Each row is a point on a tangle of strands that fork, close into loops and nearly touch. The rows are in no order.
In the rows, 128 means zero.
Two points are linked if the straight distance between their rows is under 66.7. Some points are linked to none.
k_127: [150 157 129 163 131  56 108 137  90 115 170 135 138 122 110  55 138 120
 145 111 101  89  94 161  44 136  93 164 122 115 163 188 174]
k_793: [151 147 139 151 115 123 117 201  67 124 153 132 142 126 100  54 146 122
 115 103 119 107 108 140  77 121  99  93 141 102 165 190 148]
k_211: [137 152 111 145 125  63 107  90 136 121 183 139 143  88 118 118 129 131
 149 113 106 104  85 147  96 151 131 173 108 126 145 177 165]
k_813: [108 107 134 117 142 145 153  86 165 142  93 120 119 148 160 156 121 142
 125 154 134 161 159 130 156 122 131 150 139 153  93  66  98]
k_327: [159 116 149 125 110 153 147 244  64 124 110 122 146 123  91  74 150 130
  93  91 151 111 121 110 117 116 126  39 143  94 160 174 142]
k_164: [102 120 135 101 130 115 132  42 175 160 120 154 118 141 168 159 106 106
 137 153 138 135 135 171 108 134 128 168 117 151 112  66 130]
k_623: [124 123 144 105 131 172 124 167  91 144 135 153 128 158 114  86 138 107
 125 146 141 108 111 159  87 127 117  86 122 123 150 104 142]
k_541: [120 138 137 118 133 139 107 155  72 130 160 154 128 154 112  59 136 110
 128 137 127  93 106 174  56 130  98 111 119 125 165 122 156]
k_182: [116 143 131 124 132 120  96 132  71 129 170 157 123 153 117  53 134 107
 137 138 122  86 104 183  42 135  95 134 114 133 172 121 160]
k_725: [161 154 117 165 126  68 124 135 116 117 175 123 158  72 107 109 130 147
 142 115  99 104  99 111 107 144 137 159 132  99 132 223 144]
k_126: [141  98 135 121 128 191 155 199 117 116  79  98 122 150 121 137 145 139
 111 117 155 150 168  79 187  95 140  65 140 130 112 107 109]
k_160: [123 153 113 167 127  88 105 108 166  95 142 109 128  71 109 208  90 144
 128 119  80 131 120  91 184 150 157 171 127 109  96 174  98]
k_449: [137  97 122 118 126 197 160 194 122 106  70  71 119 160 142 152 134 148
 106 131 153 160 183  60 213  99 136  80 153 153  92  91  92]
k_240: [132 138 154 107 124 151 127 216  53 123 145 138 147 152 102  52 143 114
 110 115 133  93 108 147  73 121 103  66 128 111 165 149 161]
k_799: [132 104 144 107 140 195 156 155 139 134  85 114 113 166 133 130 135 125
 125 151 157 156 149 112 161  98 126  86 137 146 102  76 108]
k_691: [110 137 114 126 123  82 111  71 150 132 164 148 132 101 126 142 126 128
 150 121 110 117 105 152 113 143 140 171 109 130 137 145 153]
k_26: [124 100 114 120 135 180 161 142 142 115  71  75 122 162 161 161 127 155
 111 158 140 178 179  82 211 122 129 122 161 170  79  73  74]
k_8: [117 140 117 122 126  79 101  87 109 132 162 158 125 134 125  89 132 106
 149 137 117  97 104 187  55 151 112 169 108 140 168 133 167]
k_429: [116 110 143 101 144 148 150  61 173 156  79 127 110 162 180 148 111 117
 119 183 156 163 137 143 138 114 109 146 134 169  98  33  99]
k_153: [104 128 121  99 122  97 109  50 144 149 155 166 119 135 148 131 117  94
 154 147 130 109 115 192  76 153 123 172 106 144 145  99 156]
k_506: [118 111 127 139 133 141 126 136 122 142 124 136 127 128 114 128 149 133
 132 127 126 146 139 137 129 120 139 117 136 114 135 130 119]
k_14: [128 110 141 121 136 184 145 141 135 141 100 131 114 157 129 128 139 123
 130 144 148 147 143 130 141 107 127  96 134 135 115  85 113]
k_209: [ 87 159 110 129 128  98 110  34 196 122 147 134 120 111 156 210  92 137
 130 117 105 134 131 122 171 156 144 193 106 142  98 105 106]
k_591: [152 103 137 132 125 176 143 215  97 121  98 116 131 127 101 118 152 139
 103 103 153 139 152  91 162 106 143  56 141 104 140 145 120]
k_433: [142 173 104 180 129  73  84  76 164  99 171 123 128  63 124 197  93 146
 146 119  87 108  95  96 151 158 152 184 121 111 117 196 110]
k_519: [127 105 134 116 143 181 159 120 152 135  81 103 114 164 154 143 128 140
 120 160 148 169 161 110 172 108 121 118 144 160  89  60  89]
k_426: [110 117 143  97 142 128 147  40 180 158  92 134 115 151 183 159 103 115
 122 174 149 158 140 154 131 125 115 163 125 169  99  39 106]
k_810: [104 136 123  93 120  94 112  29 171 153 155 166 123 133 160 156 105  91
 153 142 132 117 118 187  93 151 125 184 100 149 131  89 152]
k_549: [154 117 128 152 121 145 133 199  87 124 119 123 138 103 102 111 151 143
 105 101 133 141 147  92 145 117 137  80 147  86 148 187 116]
k_904: [147  88 140 102 126 195 168 217 111 117  68  90 123 159 117 125 146 133
 113 119 167 141 162  71 183  92 141  48 141 133 114 104 122]
k_988: [136 104 139 100 135 202 167 171 134 127  73  96 116 172 138 130 131 128
 119 149 162 157 159  90 183  93 123  76 141 153  92  75 108]
k_305: [161  90 147 113 117 171 163 249  75 117  80 106 140 127  89  95 153 135
  93  93 165 120 138  84 149 105 147  28 144 101 148 154 136]
k_40: [104 165 106 165 127  88  92  67 187 101 141 115 116  89 130 224  87 143
 126 116  83 133 117  99 185 156 149 188 118 128 102 143  91]
k_827: [118 133 116 130 124  87 107 101 115 138 158 150 129 122 119 101 139 116
 146 131 116 113 103 175  77 146 124 157 118 132 158 143 158]
k_619: [132  98 119 118 130 192 160 172 131 112  71  76 121 165 152 156 132 151
 110 143 147 168 181  71 212 108 130  96 156 162  84  81  83]
k_260: [165 157 141 167 112 109 119 208  66 119 155 129 144 121 104  42 143 120
 120  93 114  96 109 135  67 113  91 100 144  97 166 209 153]
k_838: [175 139 127 173 108 115 136 213  69 126 139 117 147  90 102  75 144 146
 110  87 126 114 137  81 118 125 125  91 162  70 147 243 117]
k_408: [155  98 143 117 120 180 152 229  91 121  90 116 134 131  95 107 152 132
 104 101 160 128 142  90 156 104 141  41 137 105 142 141 133]
k_870: [118 149 109 127 119  75 101  55 159 128 179 151 132  97 131 147 122 121
 153 116 115 108  96 155 109 153 136 181  97 137 141 148 161]
k_345: [ 90 144 117 123 130 103 124  52 190 122 136 131 124 114 149 200  96 139
 126 123 107 136 137 120 175 152 145 187 112 142  95  96 107]
k_670: [139 126 158  97 122 155 140 235  49 123 123 132 149 153  98  53 146 115
 104 111 142  91 107 135  77 120 112  50 131 104 164 149 160]
k_281: [142  90 142  76 129 202 176 191 130 124  65  81 117 183 139 122 132 123
 115 148 171 155 161  74 192  85 127  59 144 158  88  79 116]
k_687: [147 107 132 144 125 163 138 205  97 121 105 117 131 116 104 128 152 143
 106 103 142 146 160  88 163 108 141  72 143  95 140 159 113]
k_790: [133 122 136 133 124 157 123 176  93 138 131 144 133 133 106  97 152 124
 121 117 136 130 119 140 110 119 128  86 135 110 151 143 133]
k_250: [129 108 142 101 143 183 157 107 158 142  76 106 108 172 165 135 118 127
 117 178 158 172 146 117 164 102 107 115 141 170  87  46  95]
k_453: [141 152 119 151 129  53 107 113 107 120 175 138 139 115 113  76 135 121
 147 117 104  95  87 166  56 145 108 173 111 127 162 174 176]
k_310: [128 137 123 144 125 101 104 139  88 131 161 145 132 130 109  69 145 119
 136 123 111 107 102 168  64 132 107 137 129 120 165 158 156]
k_385: [153 123 128 150 116 141 132 201  80 130 129 128 139 106  99  94 153 140
 108  98 133 132 134 107 127 118 129  78 145  88 155 189 125]
k_948: [119 104 127 136 138 159 144 144 134 129  98 116 123 140 129 151 143 148
 126 130 132 160 168 107 163 112 140 114 143 125 110 107  99]
k_677: [127 138 145 114 129 151 118 192  61 126 155 150 137 152 106  55 139 110
 120 126 132  92 105 162  66 126 100  85 122 118 165 134 158]
k_925: [123 102 127 122 140 178 158 129 146 127  80  94 118 161 153 152 129 150
 122 155 144 170 174  98 186 113 128 120 149 159  86  69  84]
k_31: [121 133 115 133 121  77 110  95 131 134 165 145 138 106 119 114 134 127
 148 122 111 115 101 160  92 147 133 162 116 127 149 157 160]
k_275: [119 150 111 120 118  65  97  56 148 127 179 154 130 113 134 126 122 109
 159 125 118 102  93 174  84 160 127 184  93 145 151 141 172]
k_319: [122 106 142 100 145 166 153  80 165 149  77 113 105 166 175 142 112 124
 116 186 154 169 139 130 152 107 105 132 137 172  92  34  94]
k_525: [103 112 122 136 137 124 146 129 151 117  99 105 133 121 128 182 126 155
 119 128 104 155 169 100 185 133 151 151 142 125  91 114  95]
k_734: [ 96 170 104 138 128  89  90  30 193 115 158 137 115 104 150 216  94 137
 137 114 100 125 117 118 161 155 144 196 101 136 113 126 111]
k_398: [132 104 132 131 136 181 146 173 121 122  90 108 121 144 120 144 148 141
 120 121 142 155 170  95 174 106 138  86 142 123 115 108 103]
k_709: [ 94 118 125 125 137 119 147  95 167 124 108 115 131 122 142 182 115 150
 124 132 107 151 161 113 178 141 150 164 134 135  90  97 100]
k_940: [115 143 124 123 131  92  97 104  86 127 169 160 121 148 123  64 129 106
 146 142 121  87 105 191  39 145 100 157 110 138 171 126 165]
k_640: [144 150 126 161 127  82 108 153  85 121 164 135 139 124 108  58 147 122
 136 115 106 101  98 158  54 129  96 145 132 114 166 187 161]
k_570: [129 115 132 134 128 159 128 161 106 138 120 141 127 137 111 113 151 128
 127 122 134 139 130 138 122 117 133  94 134 112 143 130 124]
k_140: [ 91 126 124 123 132 106 136  71 181 127 121 127 130 118 145 186 108 144
 126 127 106 140 150 124 172 143 147 172 122 138  94  93 109]
k_41: [146 155 116 151 127  51 107 105 121 119 181 134 143 100 114  91 132 124
 149 113 105  94  82 156  71 152 114 177 108 126 154 181 174]
k_256: [ 94 125 125 115 130 106 132  63 173 140 131 140 127 119 143 169 116 132
 137 126 117 136 140 142 142 139 144 169 119 135 108  98 124]
k_195: [104 124 140  92 133 113 141  31 186 159 108 148 119 146 183 168  97 108
 129 158 144 147 135 165 123 133 120 173 120 160 104  46 121]
k_214: [127 176 102 168 130  75  78  53 177 102 167 127 120  74 133 211  95 144
 144 119  89 114  97 104 153 156 151 191 111 121 125 173 113]
k_218: [116 106 129 135 136 153 135 137 130 137 109 129 125 136 122 144 145 144
 131 129 127 152 156 123 148 116 143 117 139 117 120 116 112]
k_700: [112 174 100 151 127  79  80  36 183 106 168 136 117  88 144 209 101 139
 146 115  97 117 104 115 149 155 145 195 100 130 124 150 117]
k_967: [112 109 140 113 136 149 135  83 153 156 105 142 110 153 154 141 122 114
 134 159 143 142 138 156 116 119 126 136 130 143 115  69 115]
k_756: [119 108 142 118 142 170 146 109 148 149  94 129 111 158 143 137 129 122
 132 155 145 152 143 138 136 109 127 116 137 144 109  67 107]
k_163: [128 112 156  86 144 186 150 109 153 148  85 128 107 174 158 122 113  94
 118 198 160 147 118 136 126  90  98 104 125 159 101  30 115]
k_659: [149 135 132 153 115 130 124 195  77 129 143 133 141 117 103  77 151 132
 115 103 129 126 118 130 100 119 114  90 144  96 160 190 134]
k_829: [137 104 152  92 133 195 156 195 106 136  95 130 128 168 110 104 145 109
 122 141 160 121 128 122 125 106 133  54 127 125 129  97 137]
k_59: [144  82 139  81 123 201 182 218 119 118  56  73 116 177 128 119 137 130
 112 133 172 146 167  60 193  83 137  45 147 152  94  92 121]
k_705: [119 130 121 135 126 111 106 126  99 139 152 148 129 133 114  88 142 121
 139 130 118 116 107 173  73 137 118 137 128 123 162 140 150]
k_184: [156 158 116 170 129  75 112 121 135 106 173 117 148  57 108 150 110 146
 141 120  91 105 101  93 141 152 157 163 130  95 120 216 126]
k_147: [103 147 116  99 119  92 107  23 178 144 162 164 123 124 160 164 105  97
 154 130 128 119 115 177 108 156 127 188  91 151 130 101 153]
k_559: [106 112 137 108 132 131 133  63 161 159 112 151 114 147 157 146 116 113
 137 156 138 139 138 167 108 127 128 153 124 143 116  68 123]
k_515: [151 167 112 180 128  77  99 102 150  98 168 118 137  56 112 178  98 147
 145 122  88 106  96  90 152 157 160 173 126 104 113 207 114]
k_978: [174 132 134 165 103 132 139 231  66 125 132 119 147  96  98  69 142 139
  97  80 136 112 135  87 123 120 121  68 159  73 154 225 124]
k_83: [158 157 116 167 130  71 121 130 126 111 174 119 153  61 108 127 119 148
 143 116  96 103 101  99 124 150 149 161 130  94 122 220 134]
k_579: [115 164 105 130 125  79  90  32 176 122 182 151 124  97 143 174 110 123
 157 112 113 113  98 146 123 156 136 190  91 139 136 142 148]
k_220: [170 122 143 145 106 146 144 241  65 123 118 119 146 105  93  74 145 136
  93  82 145 114 129  94 125 114 123  48 150  83 159 200 131]
k_707: [113 110 123 145 138 127 140 148 137 116 102 104 136 116 121 177 135 154
 119 124 106 160 167  97 180 124 152 140 145 111 102 132  99]
k_368: [115 145 113 113 122  70 101  63 132 131 172 160 129 127 135 113 124 101
 157 131 122  97  97 187  68 162 119 182  97 146 158 130 174]
k_951: [105 158 109 111 119  87  98  18 185 135 175 163 125 114 153 169 107 108
 157 119 122 116 105 166 115 156 132 194  88 148 131 117 153]

How many points has the smallest loop of links through each point below? Write - if it is on no loop.
k_275: 7
k_310: 9
k_147: -
k_948: -

A fork is a point with three links, a tip a point with one. Leave the first point through the second and follow the links. Name the first fork or tip that comes.
k_184, k_515: k_140
k_147, k_951: k_870
k_734, k_700: k_725
k_951, k_147: k_153

Name the points in between on the shortest way along the links from the first point to the second, in order.
k_725, k_734: k_83 k_184 k_515 k_433 k_214 k_700
k_398, k_756: k_126 k_904 k_59 k_281 k_988 k_799 k_14
k_709, k_700: k_140 k_345 k_209 k_734
k_810, k_870: k_147 k_951 k_579
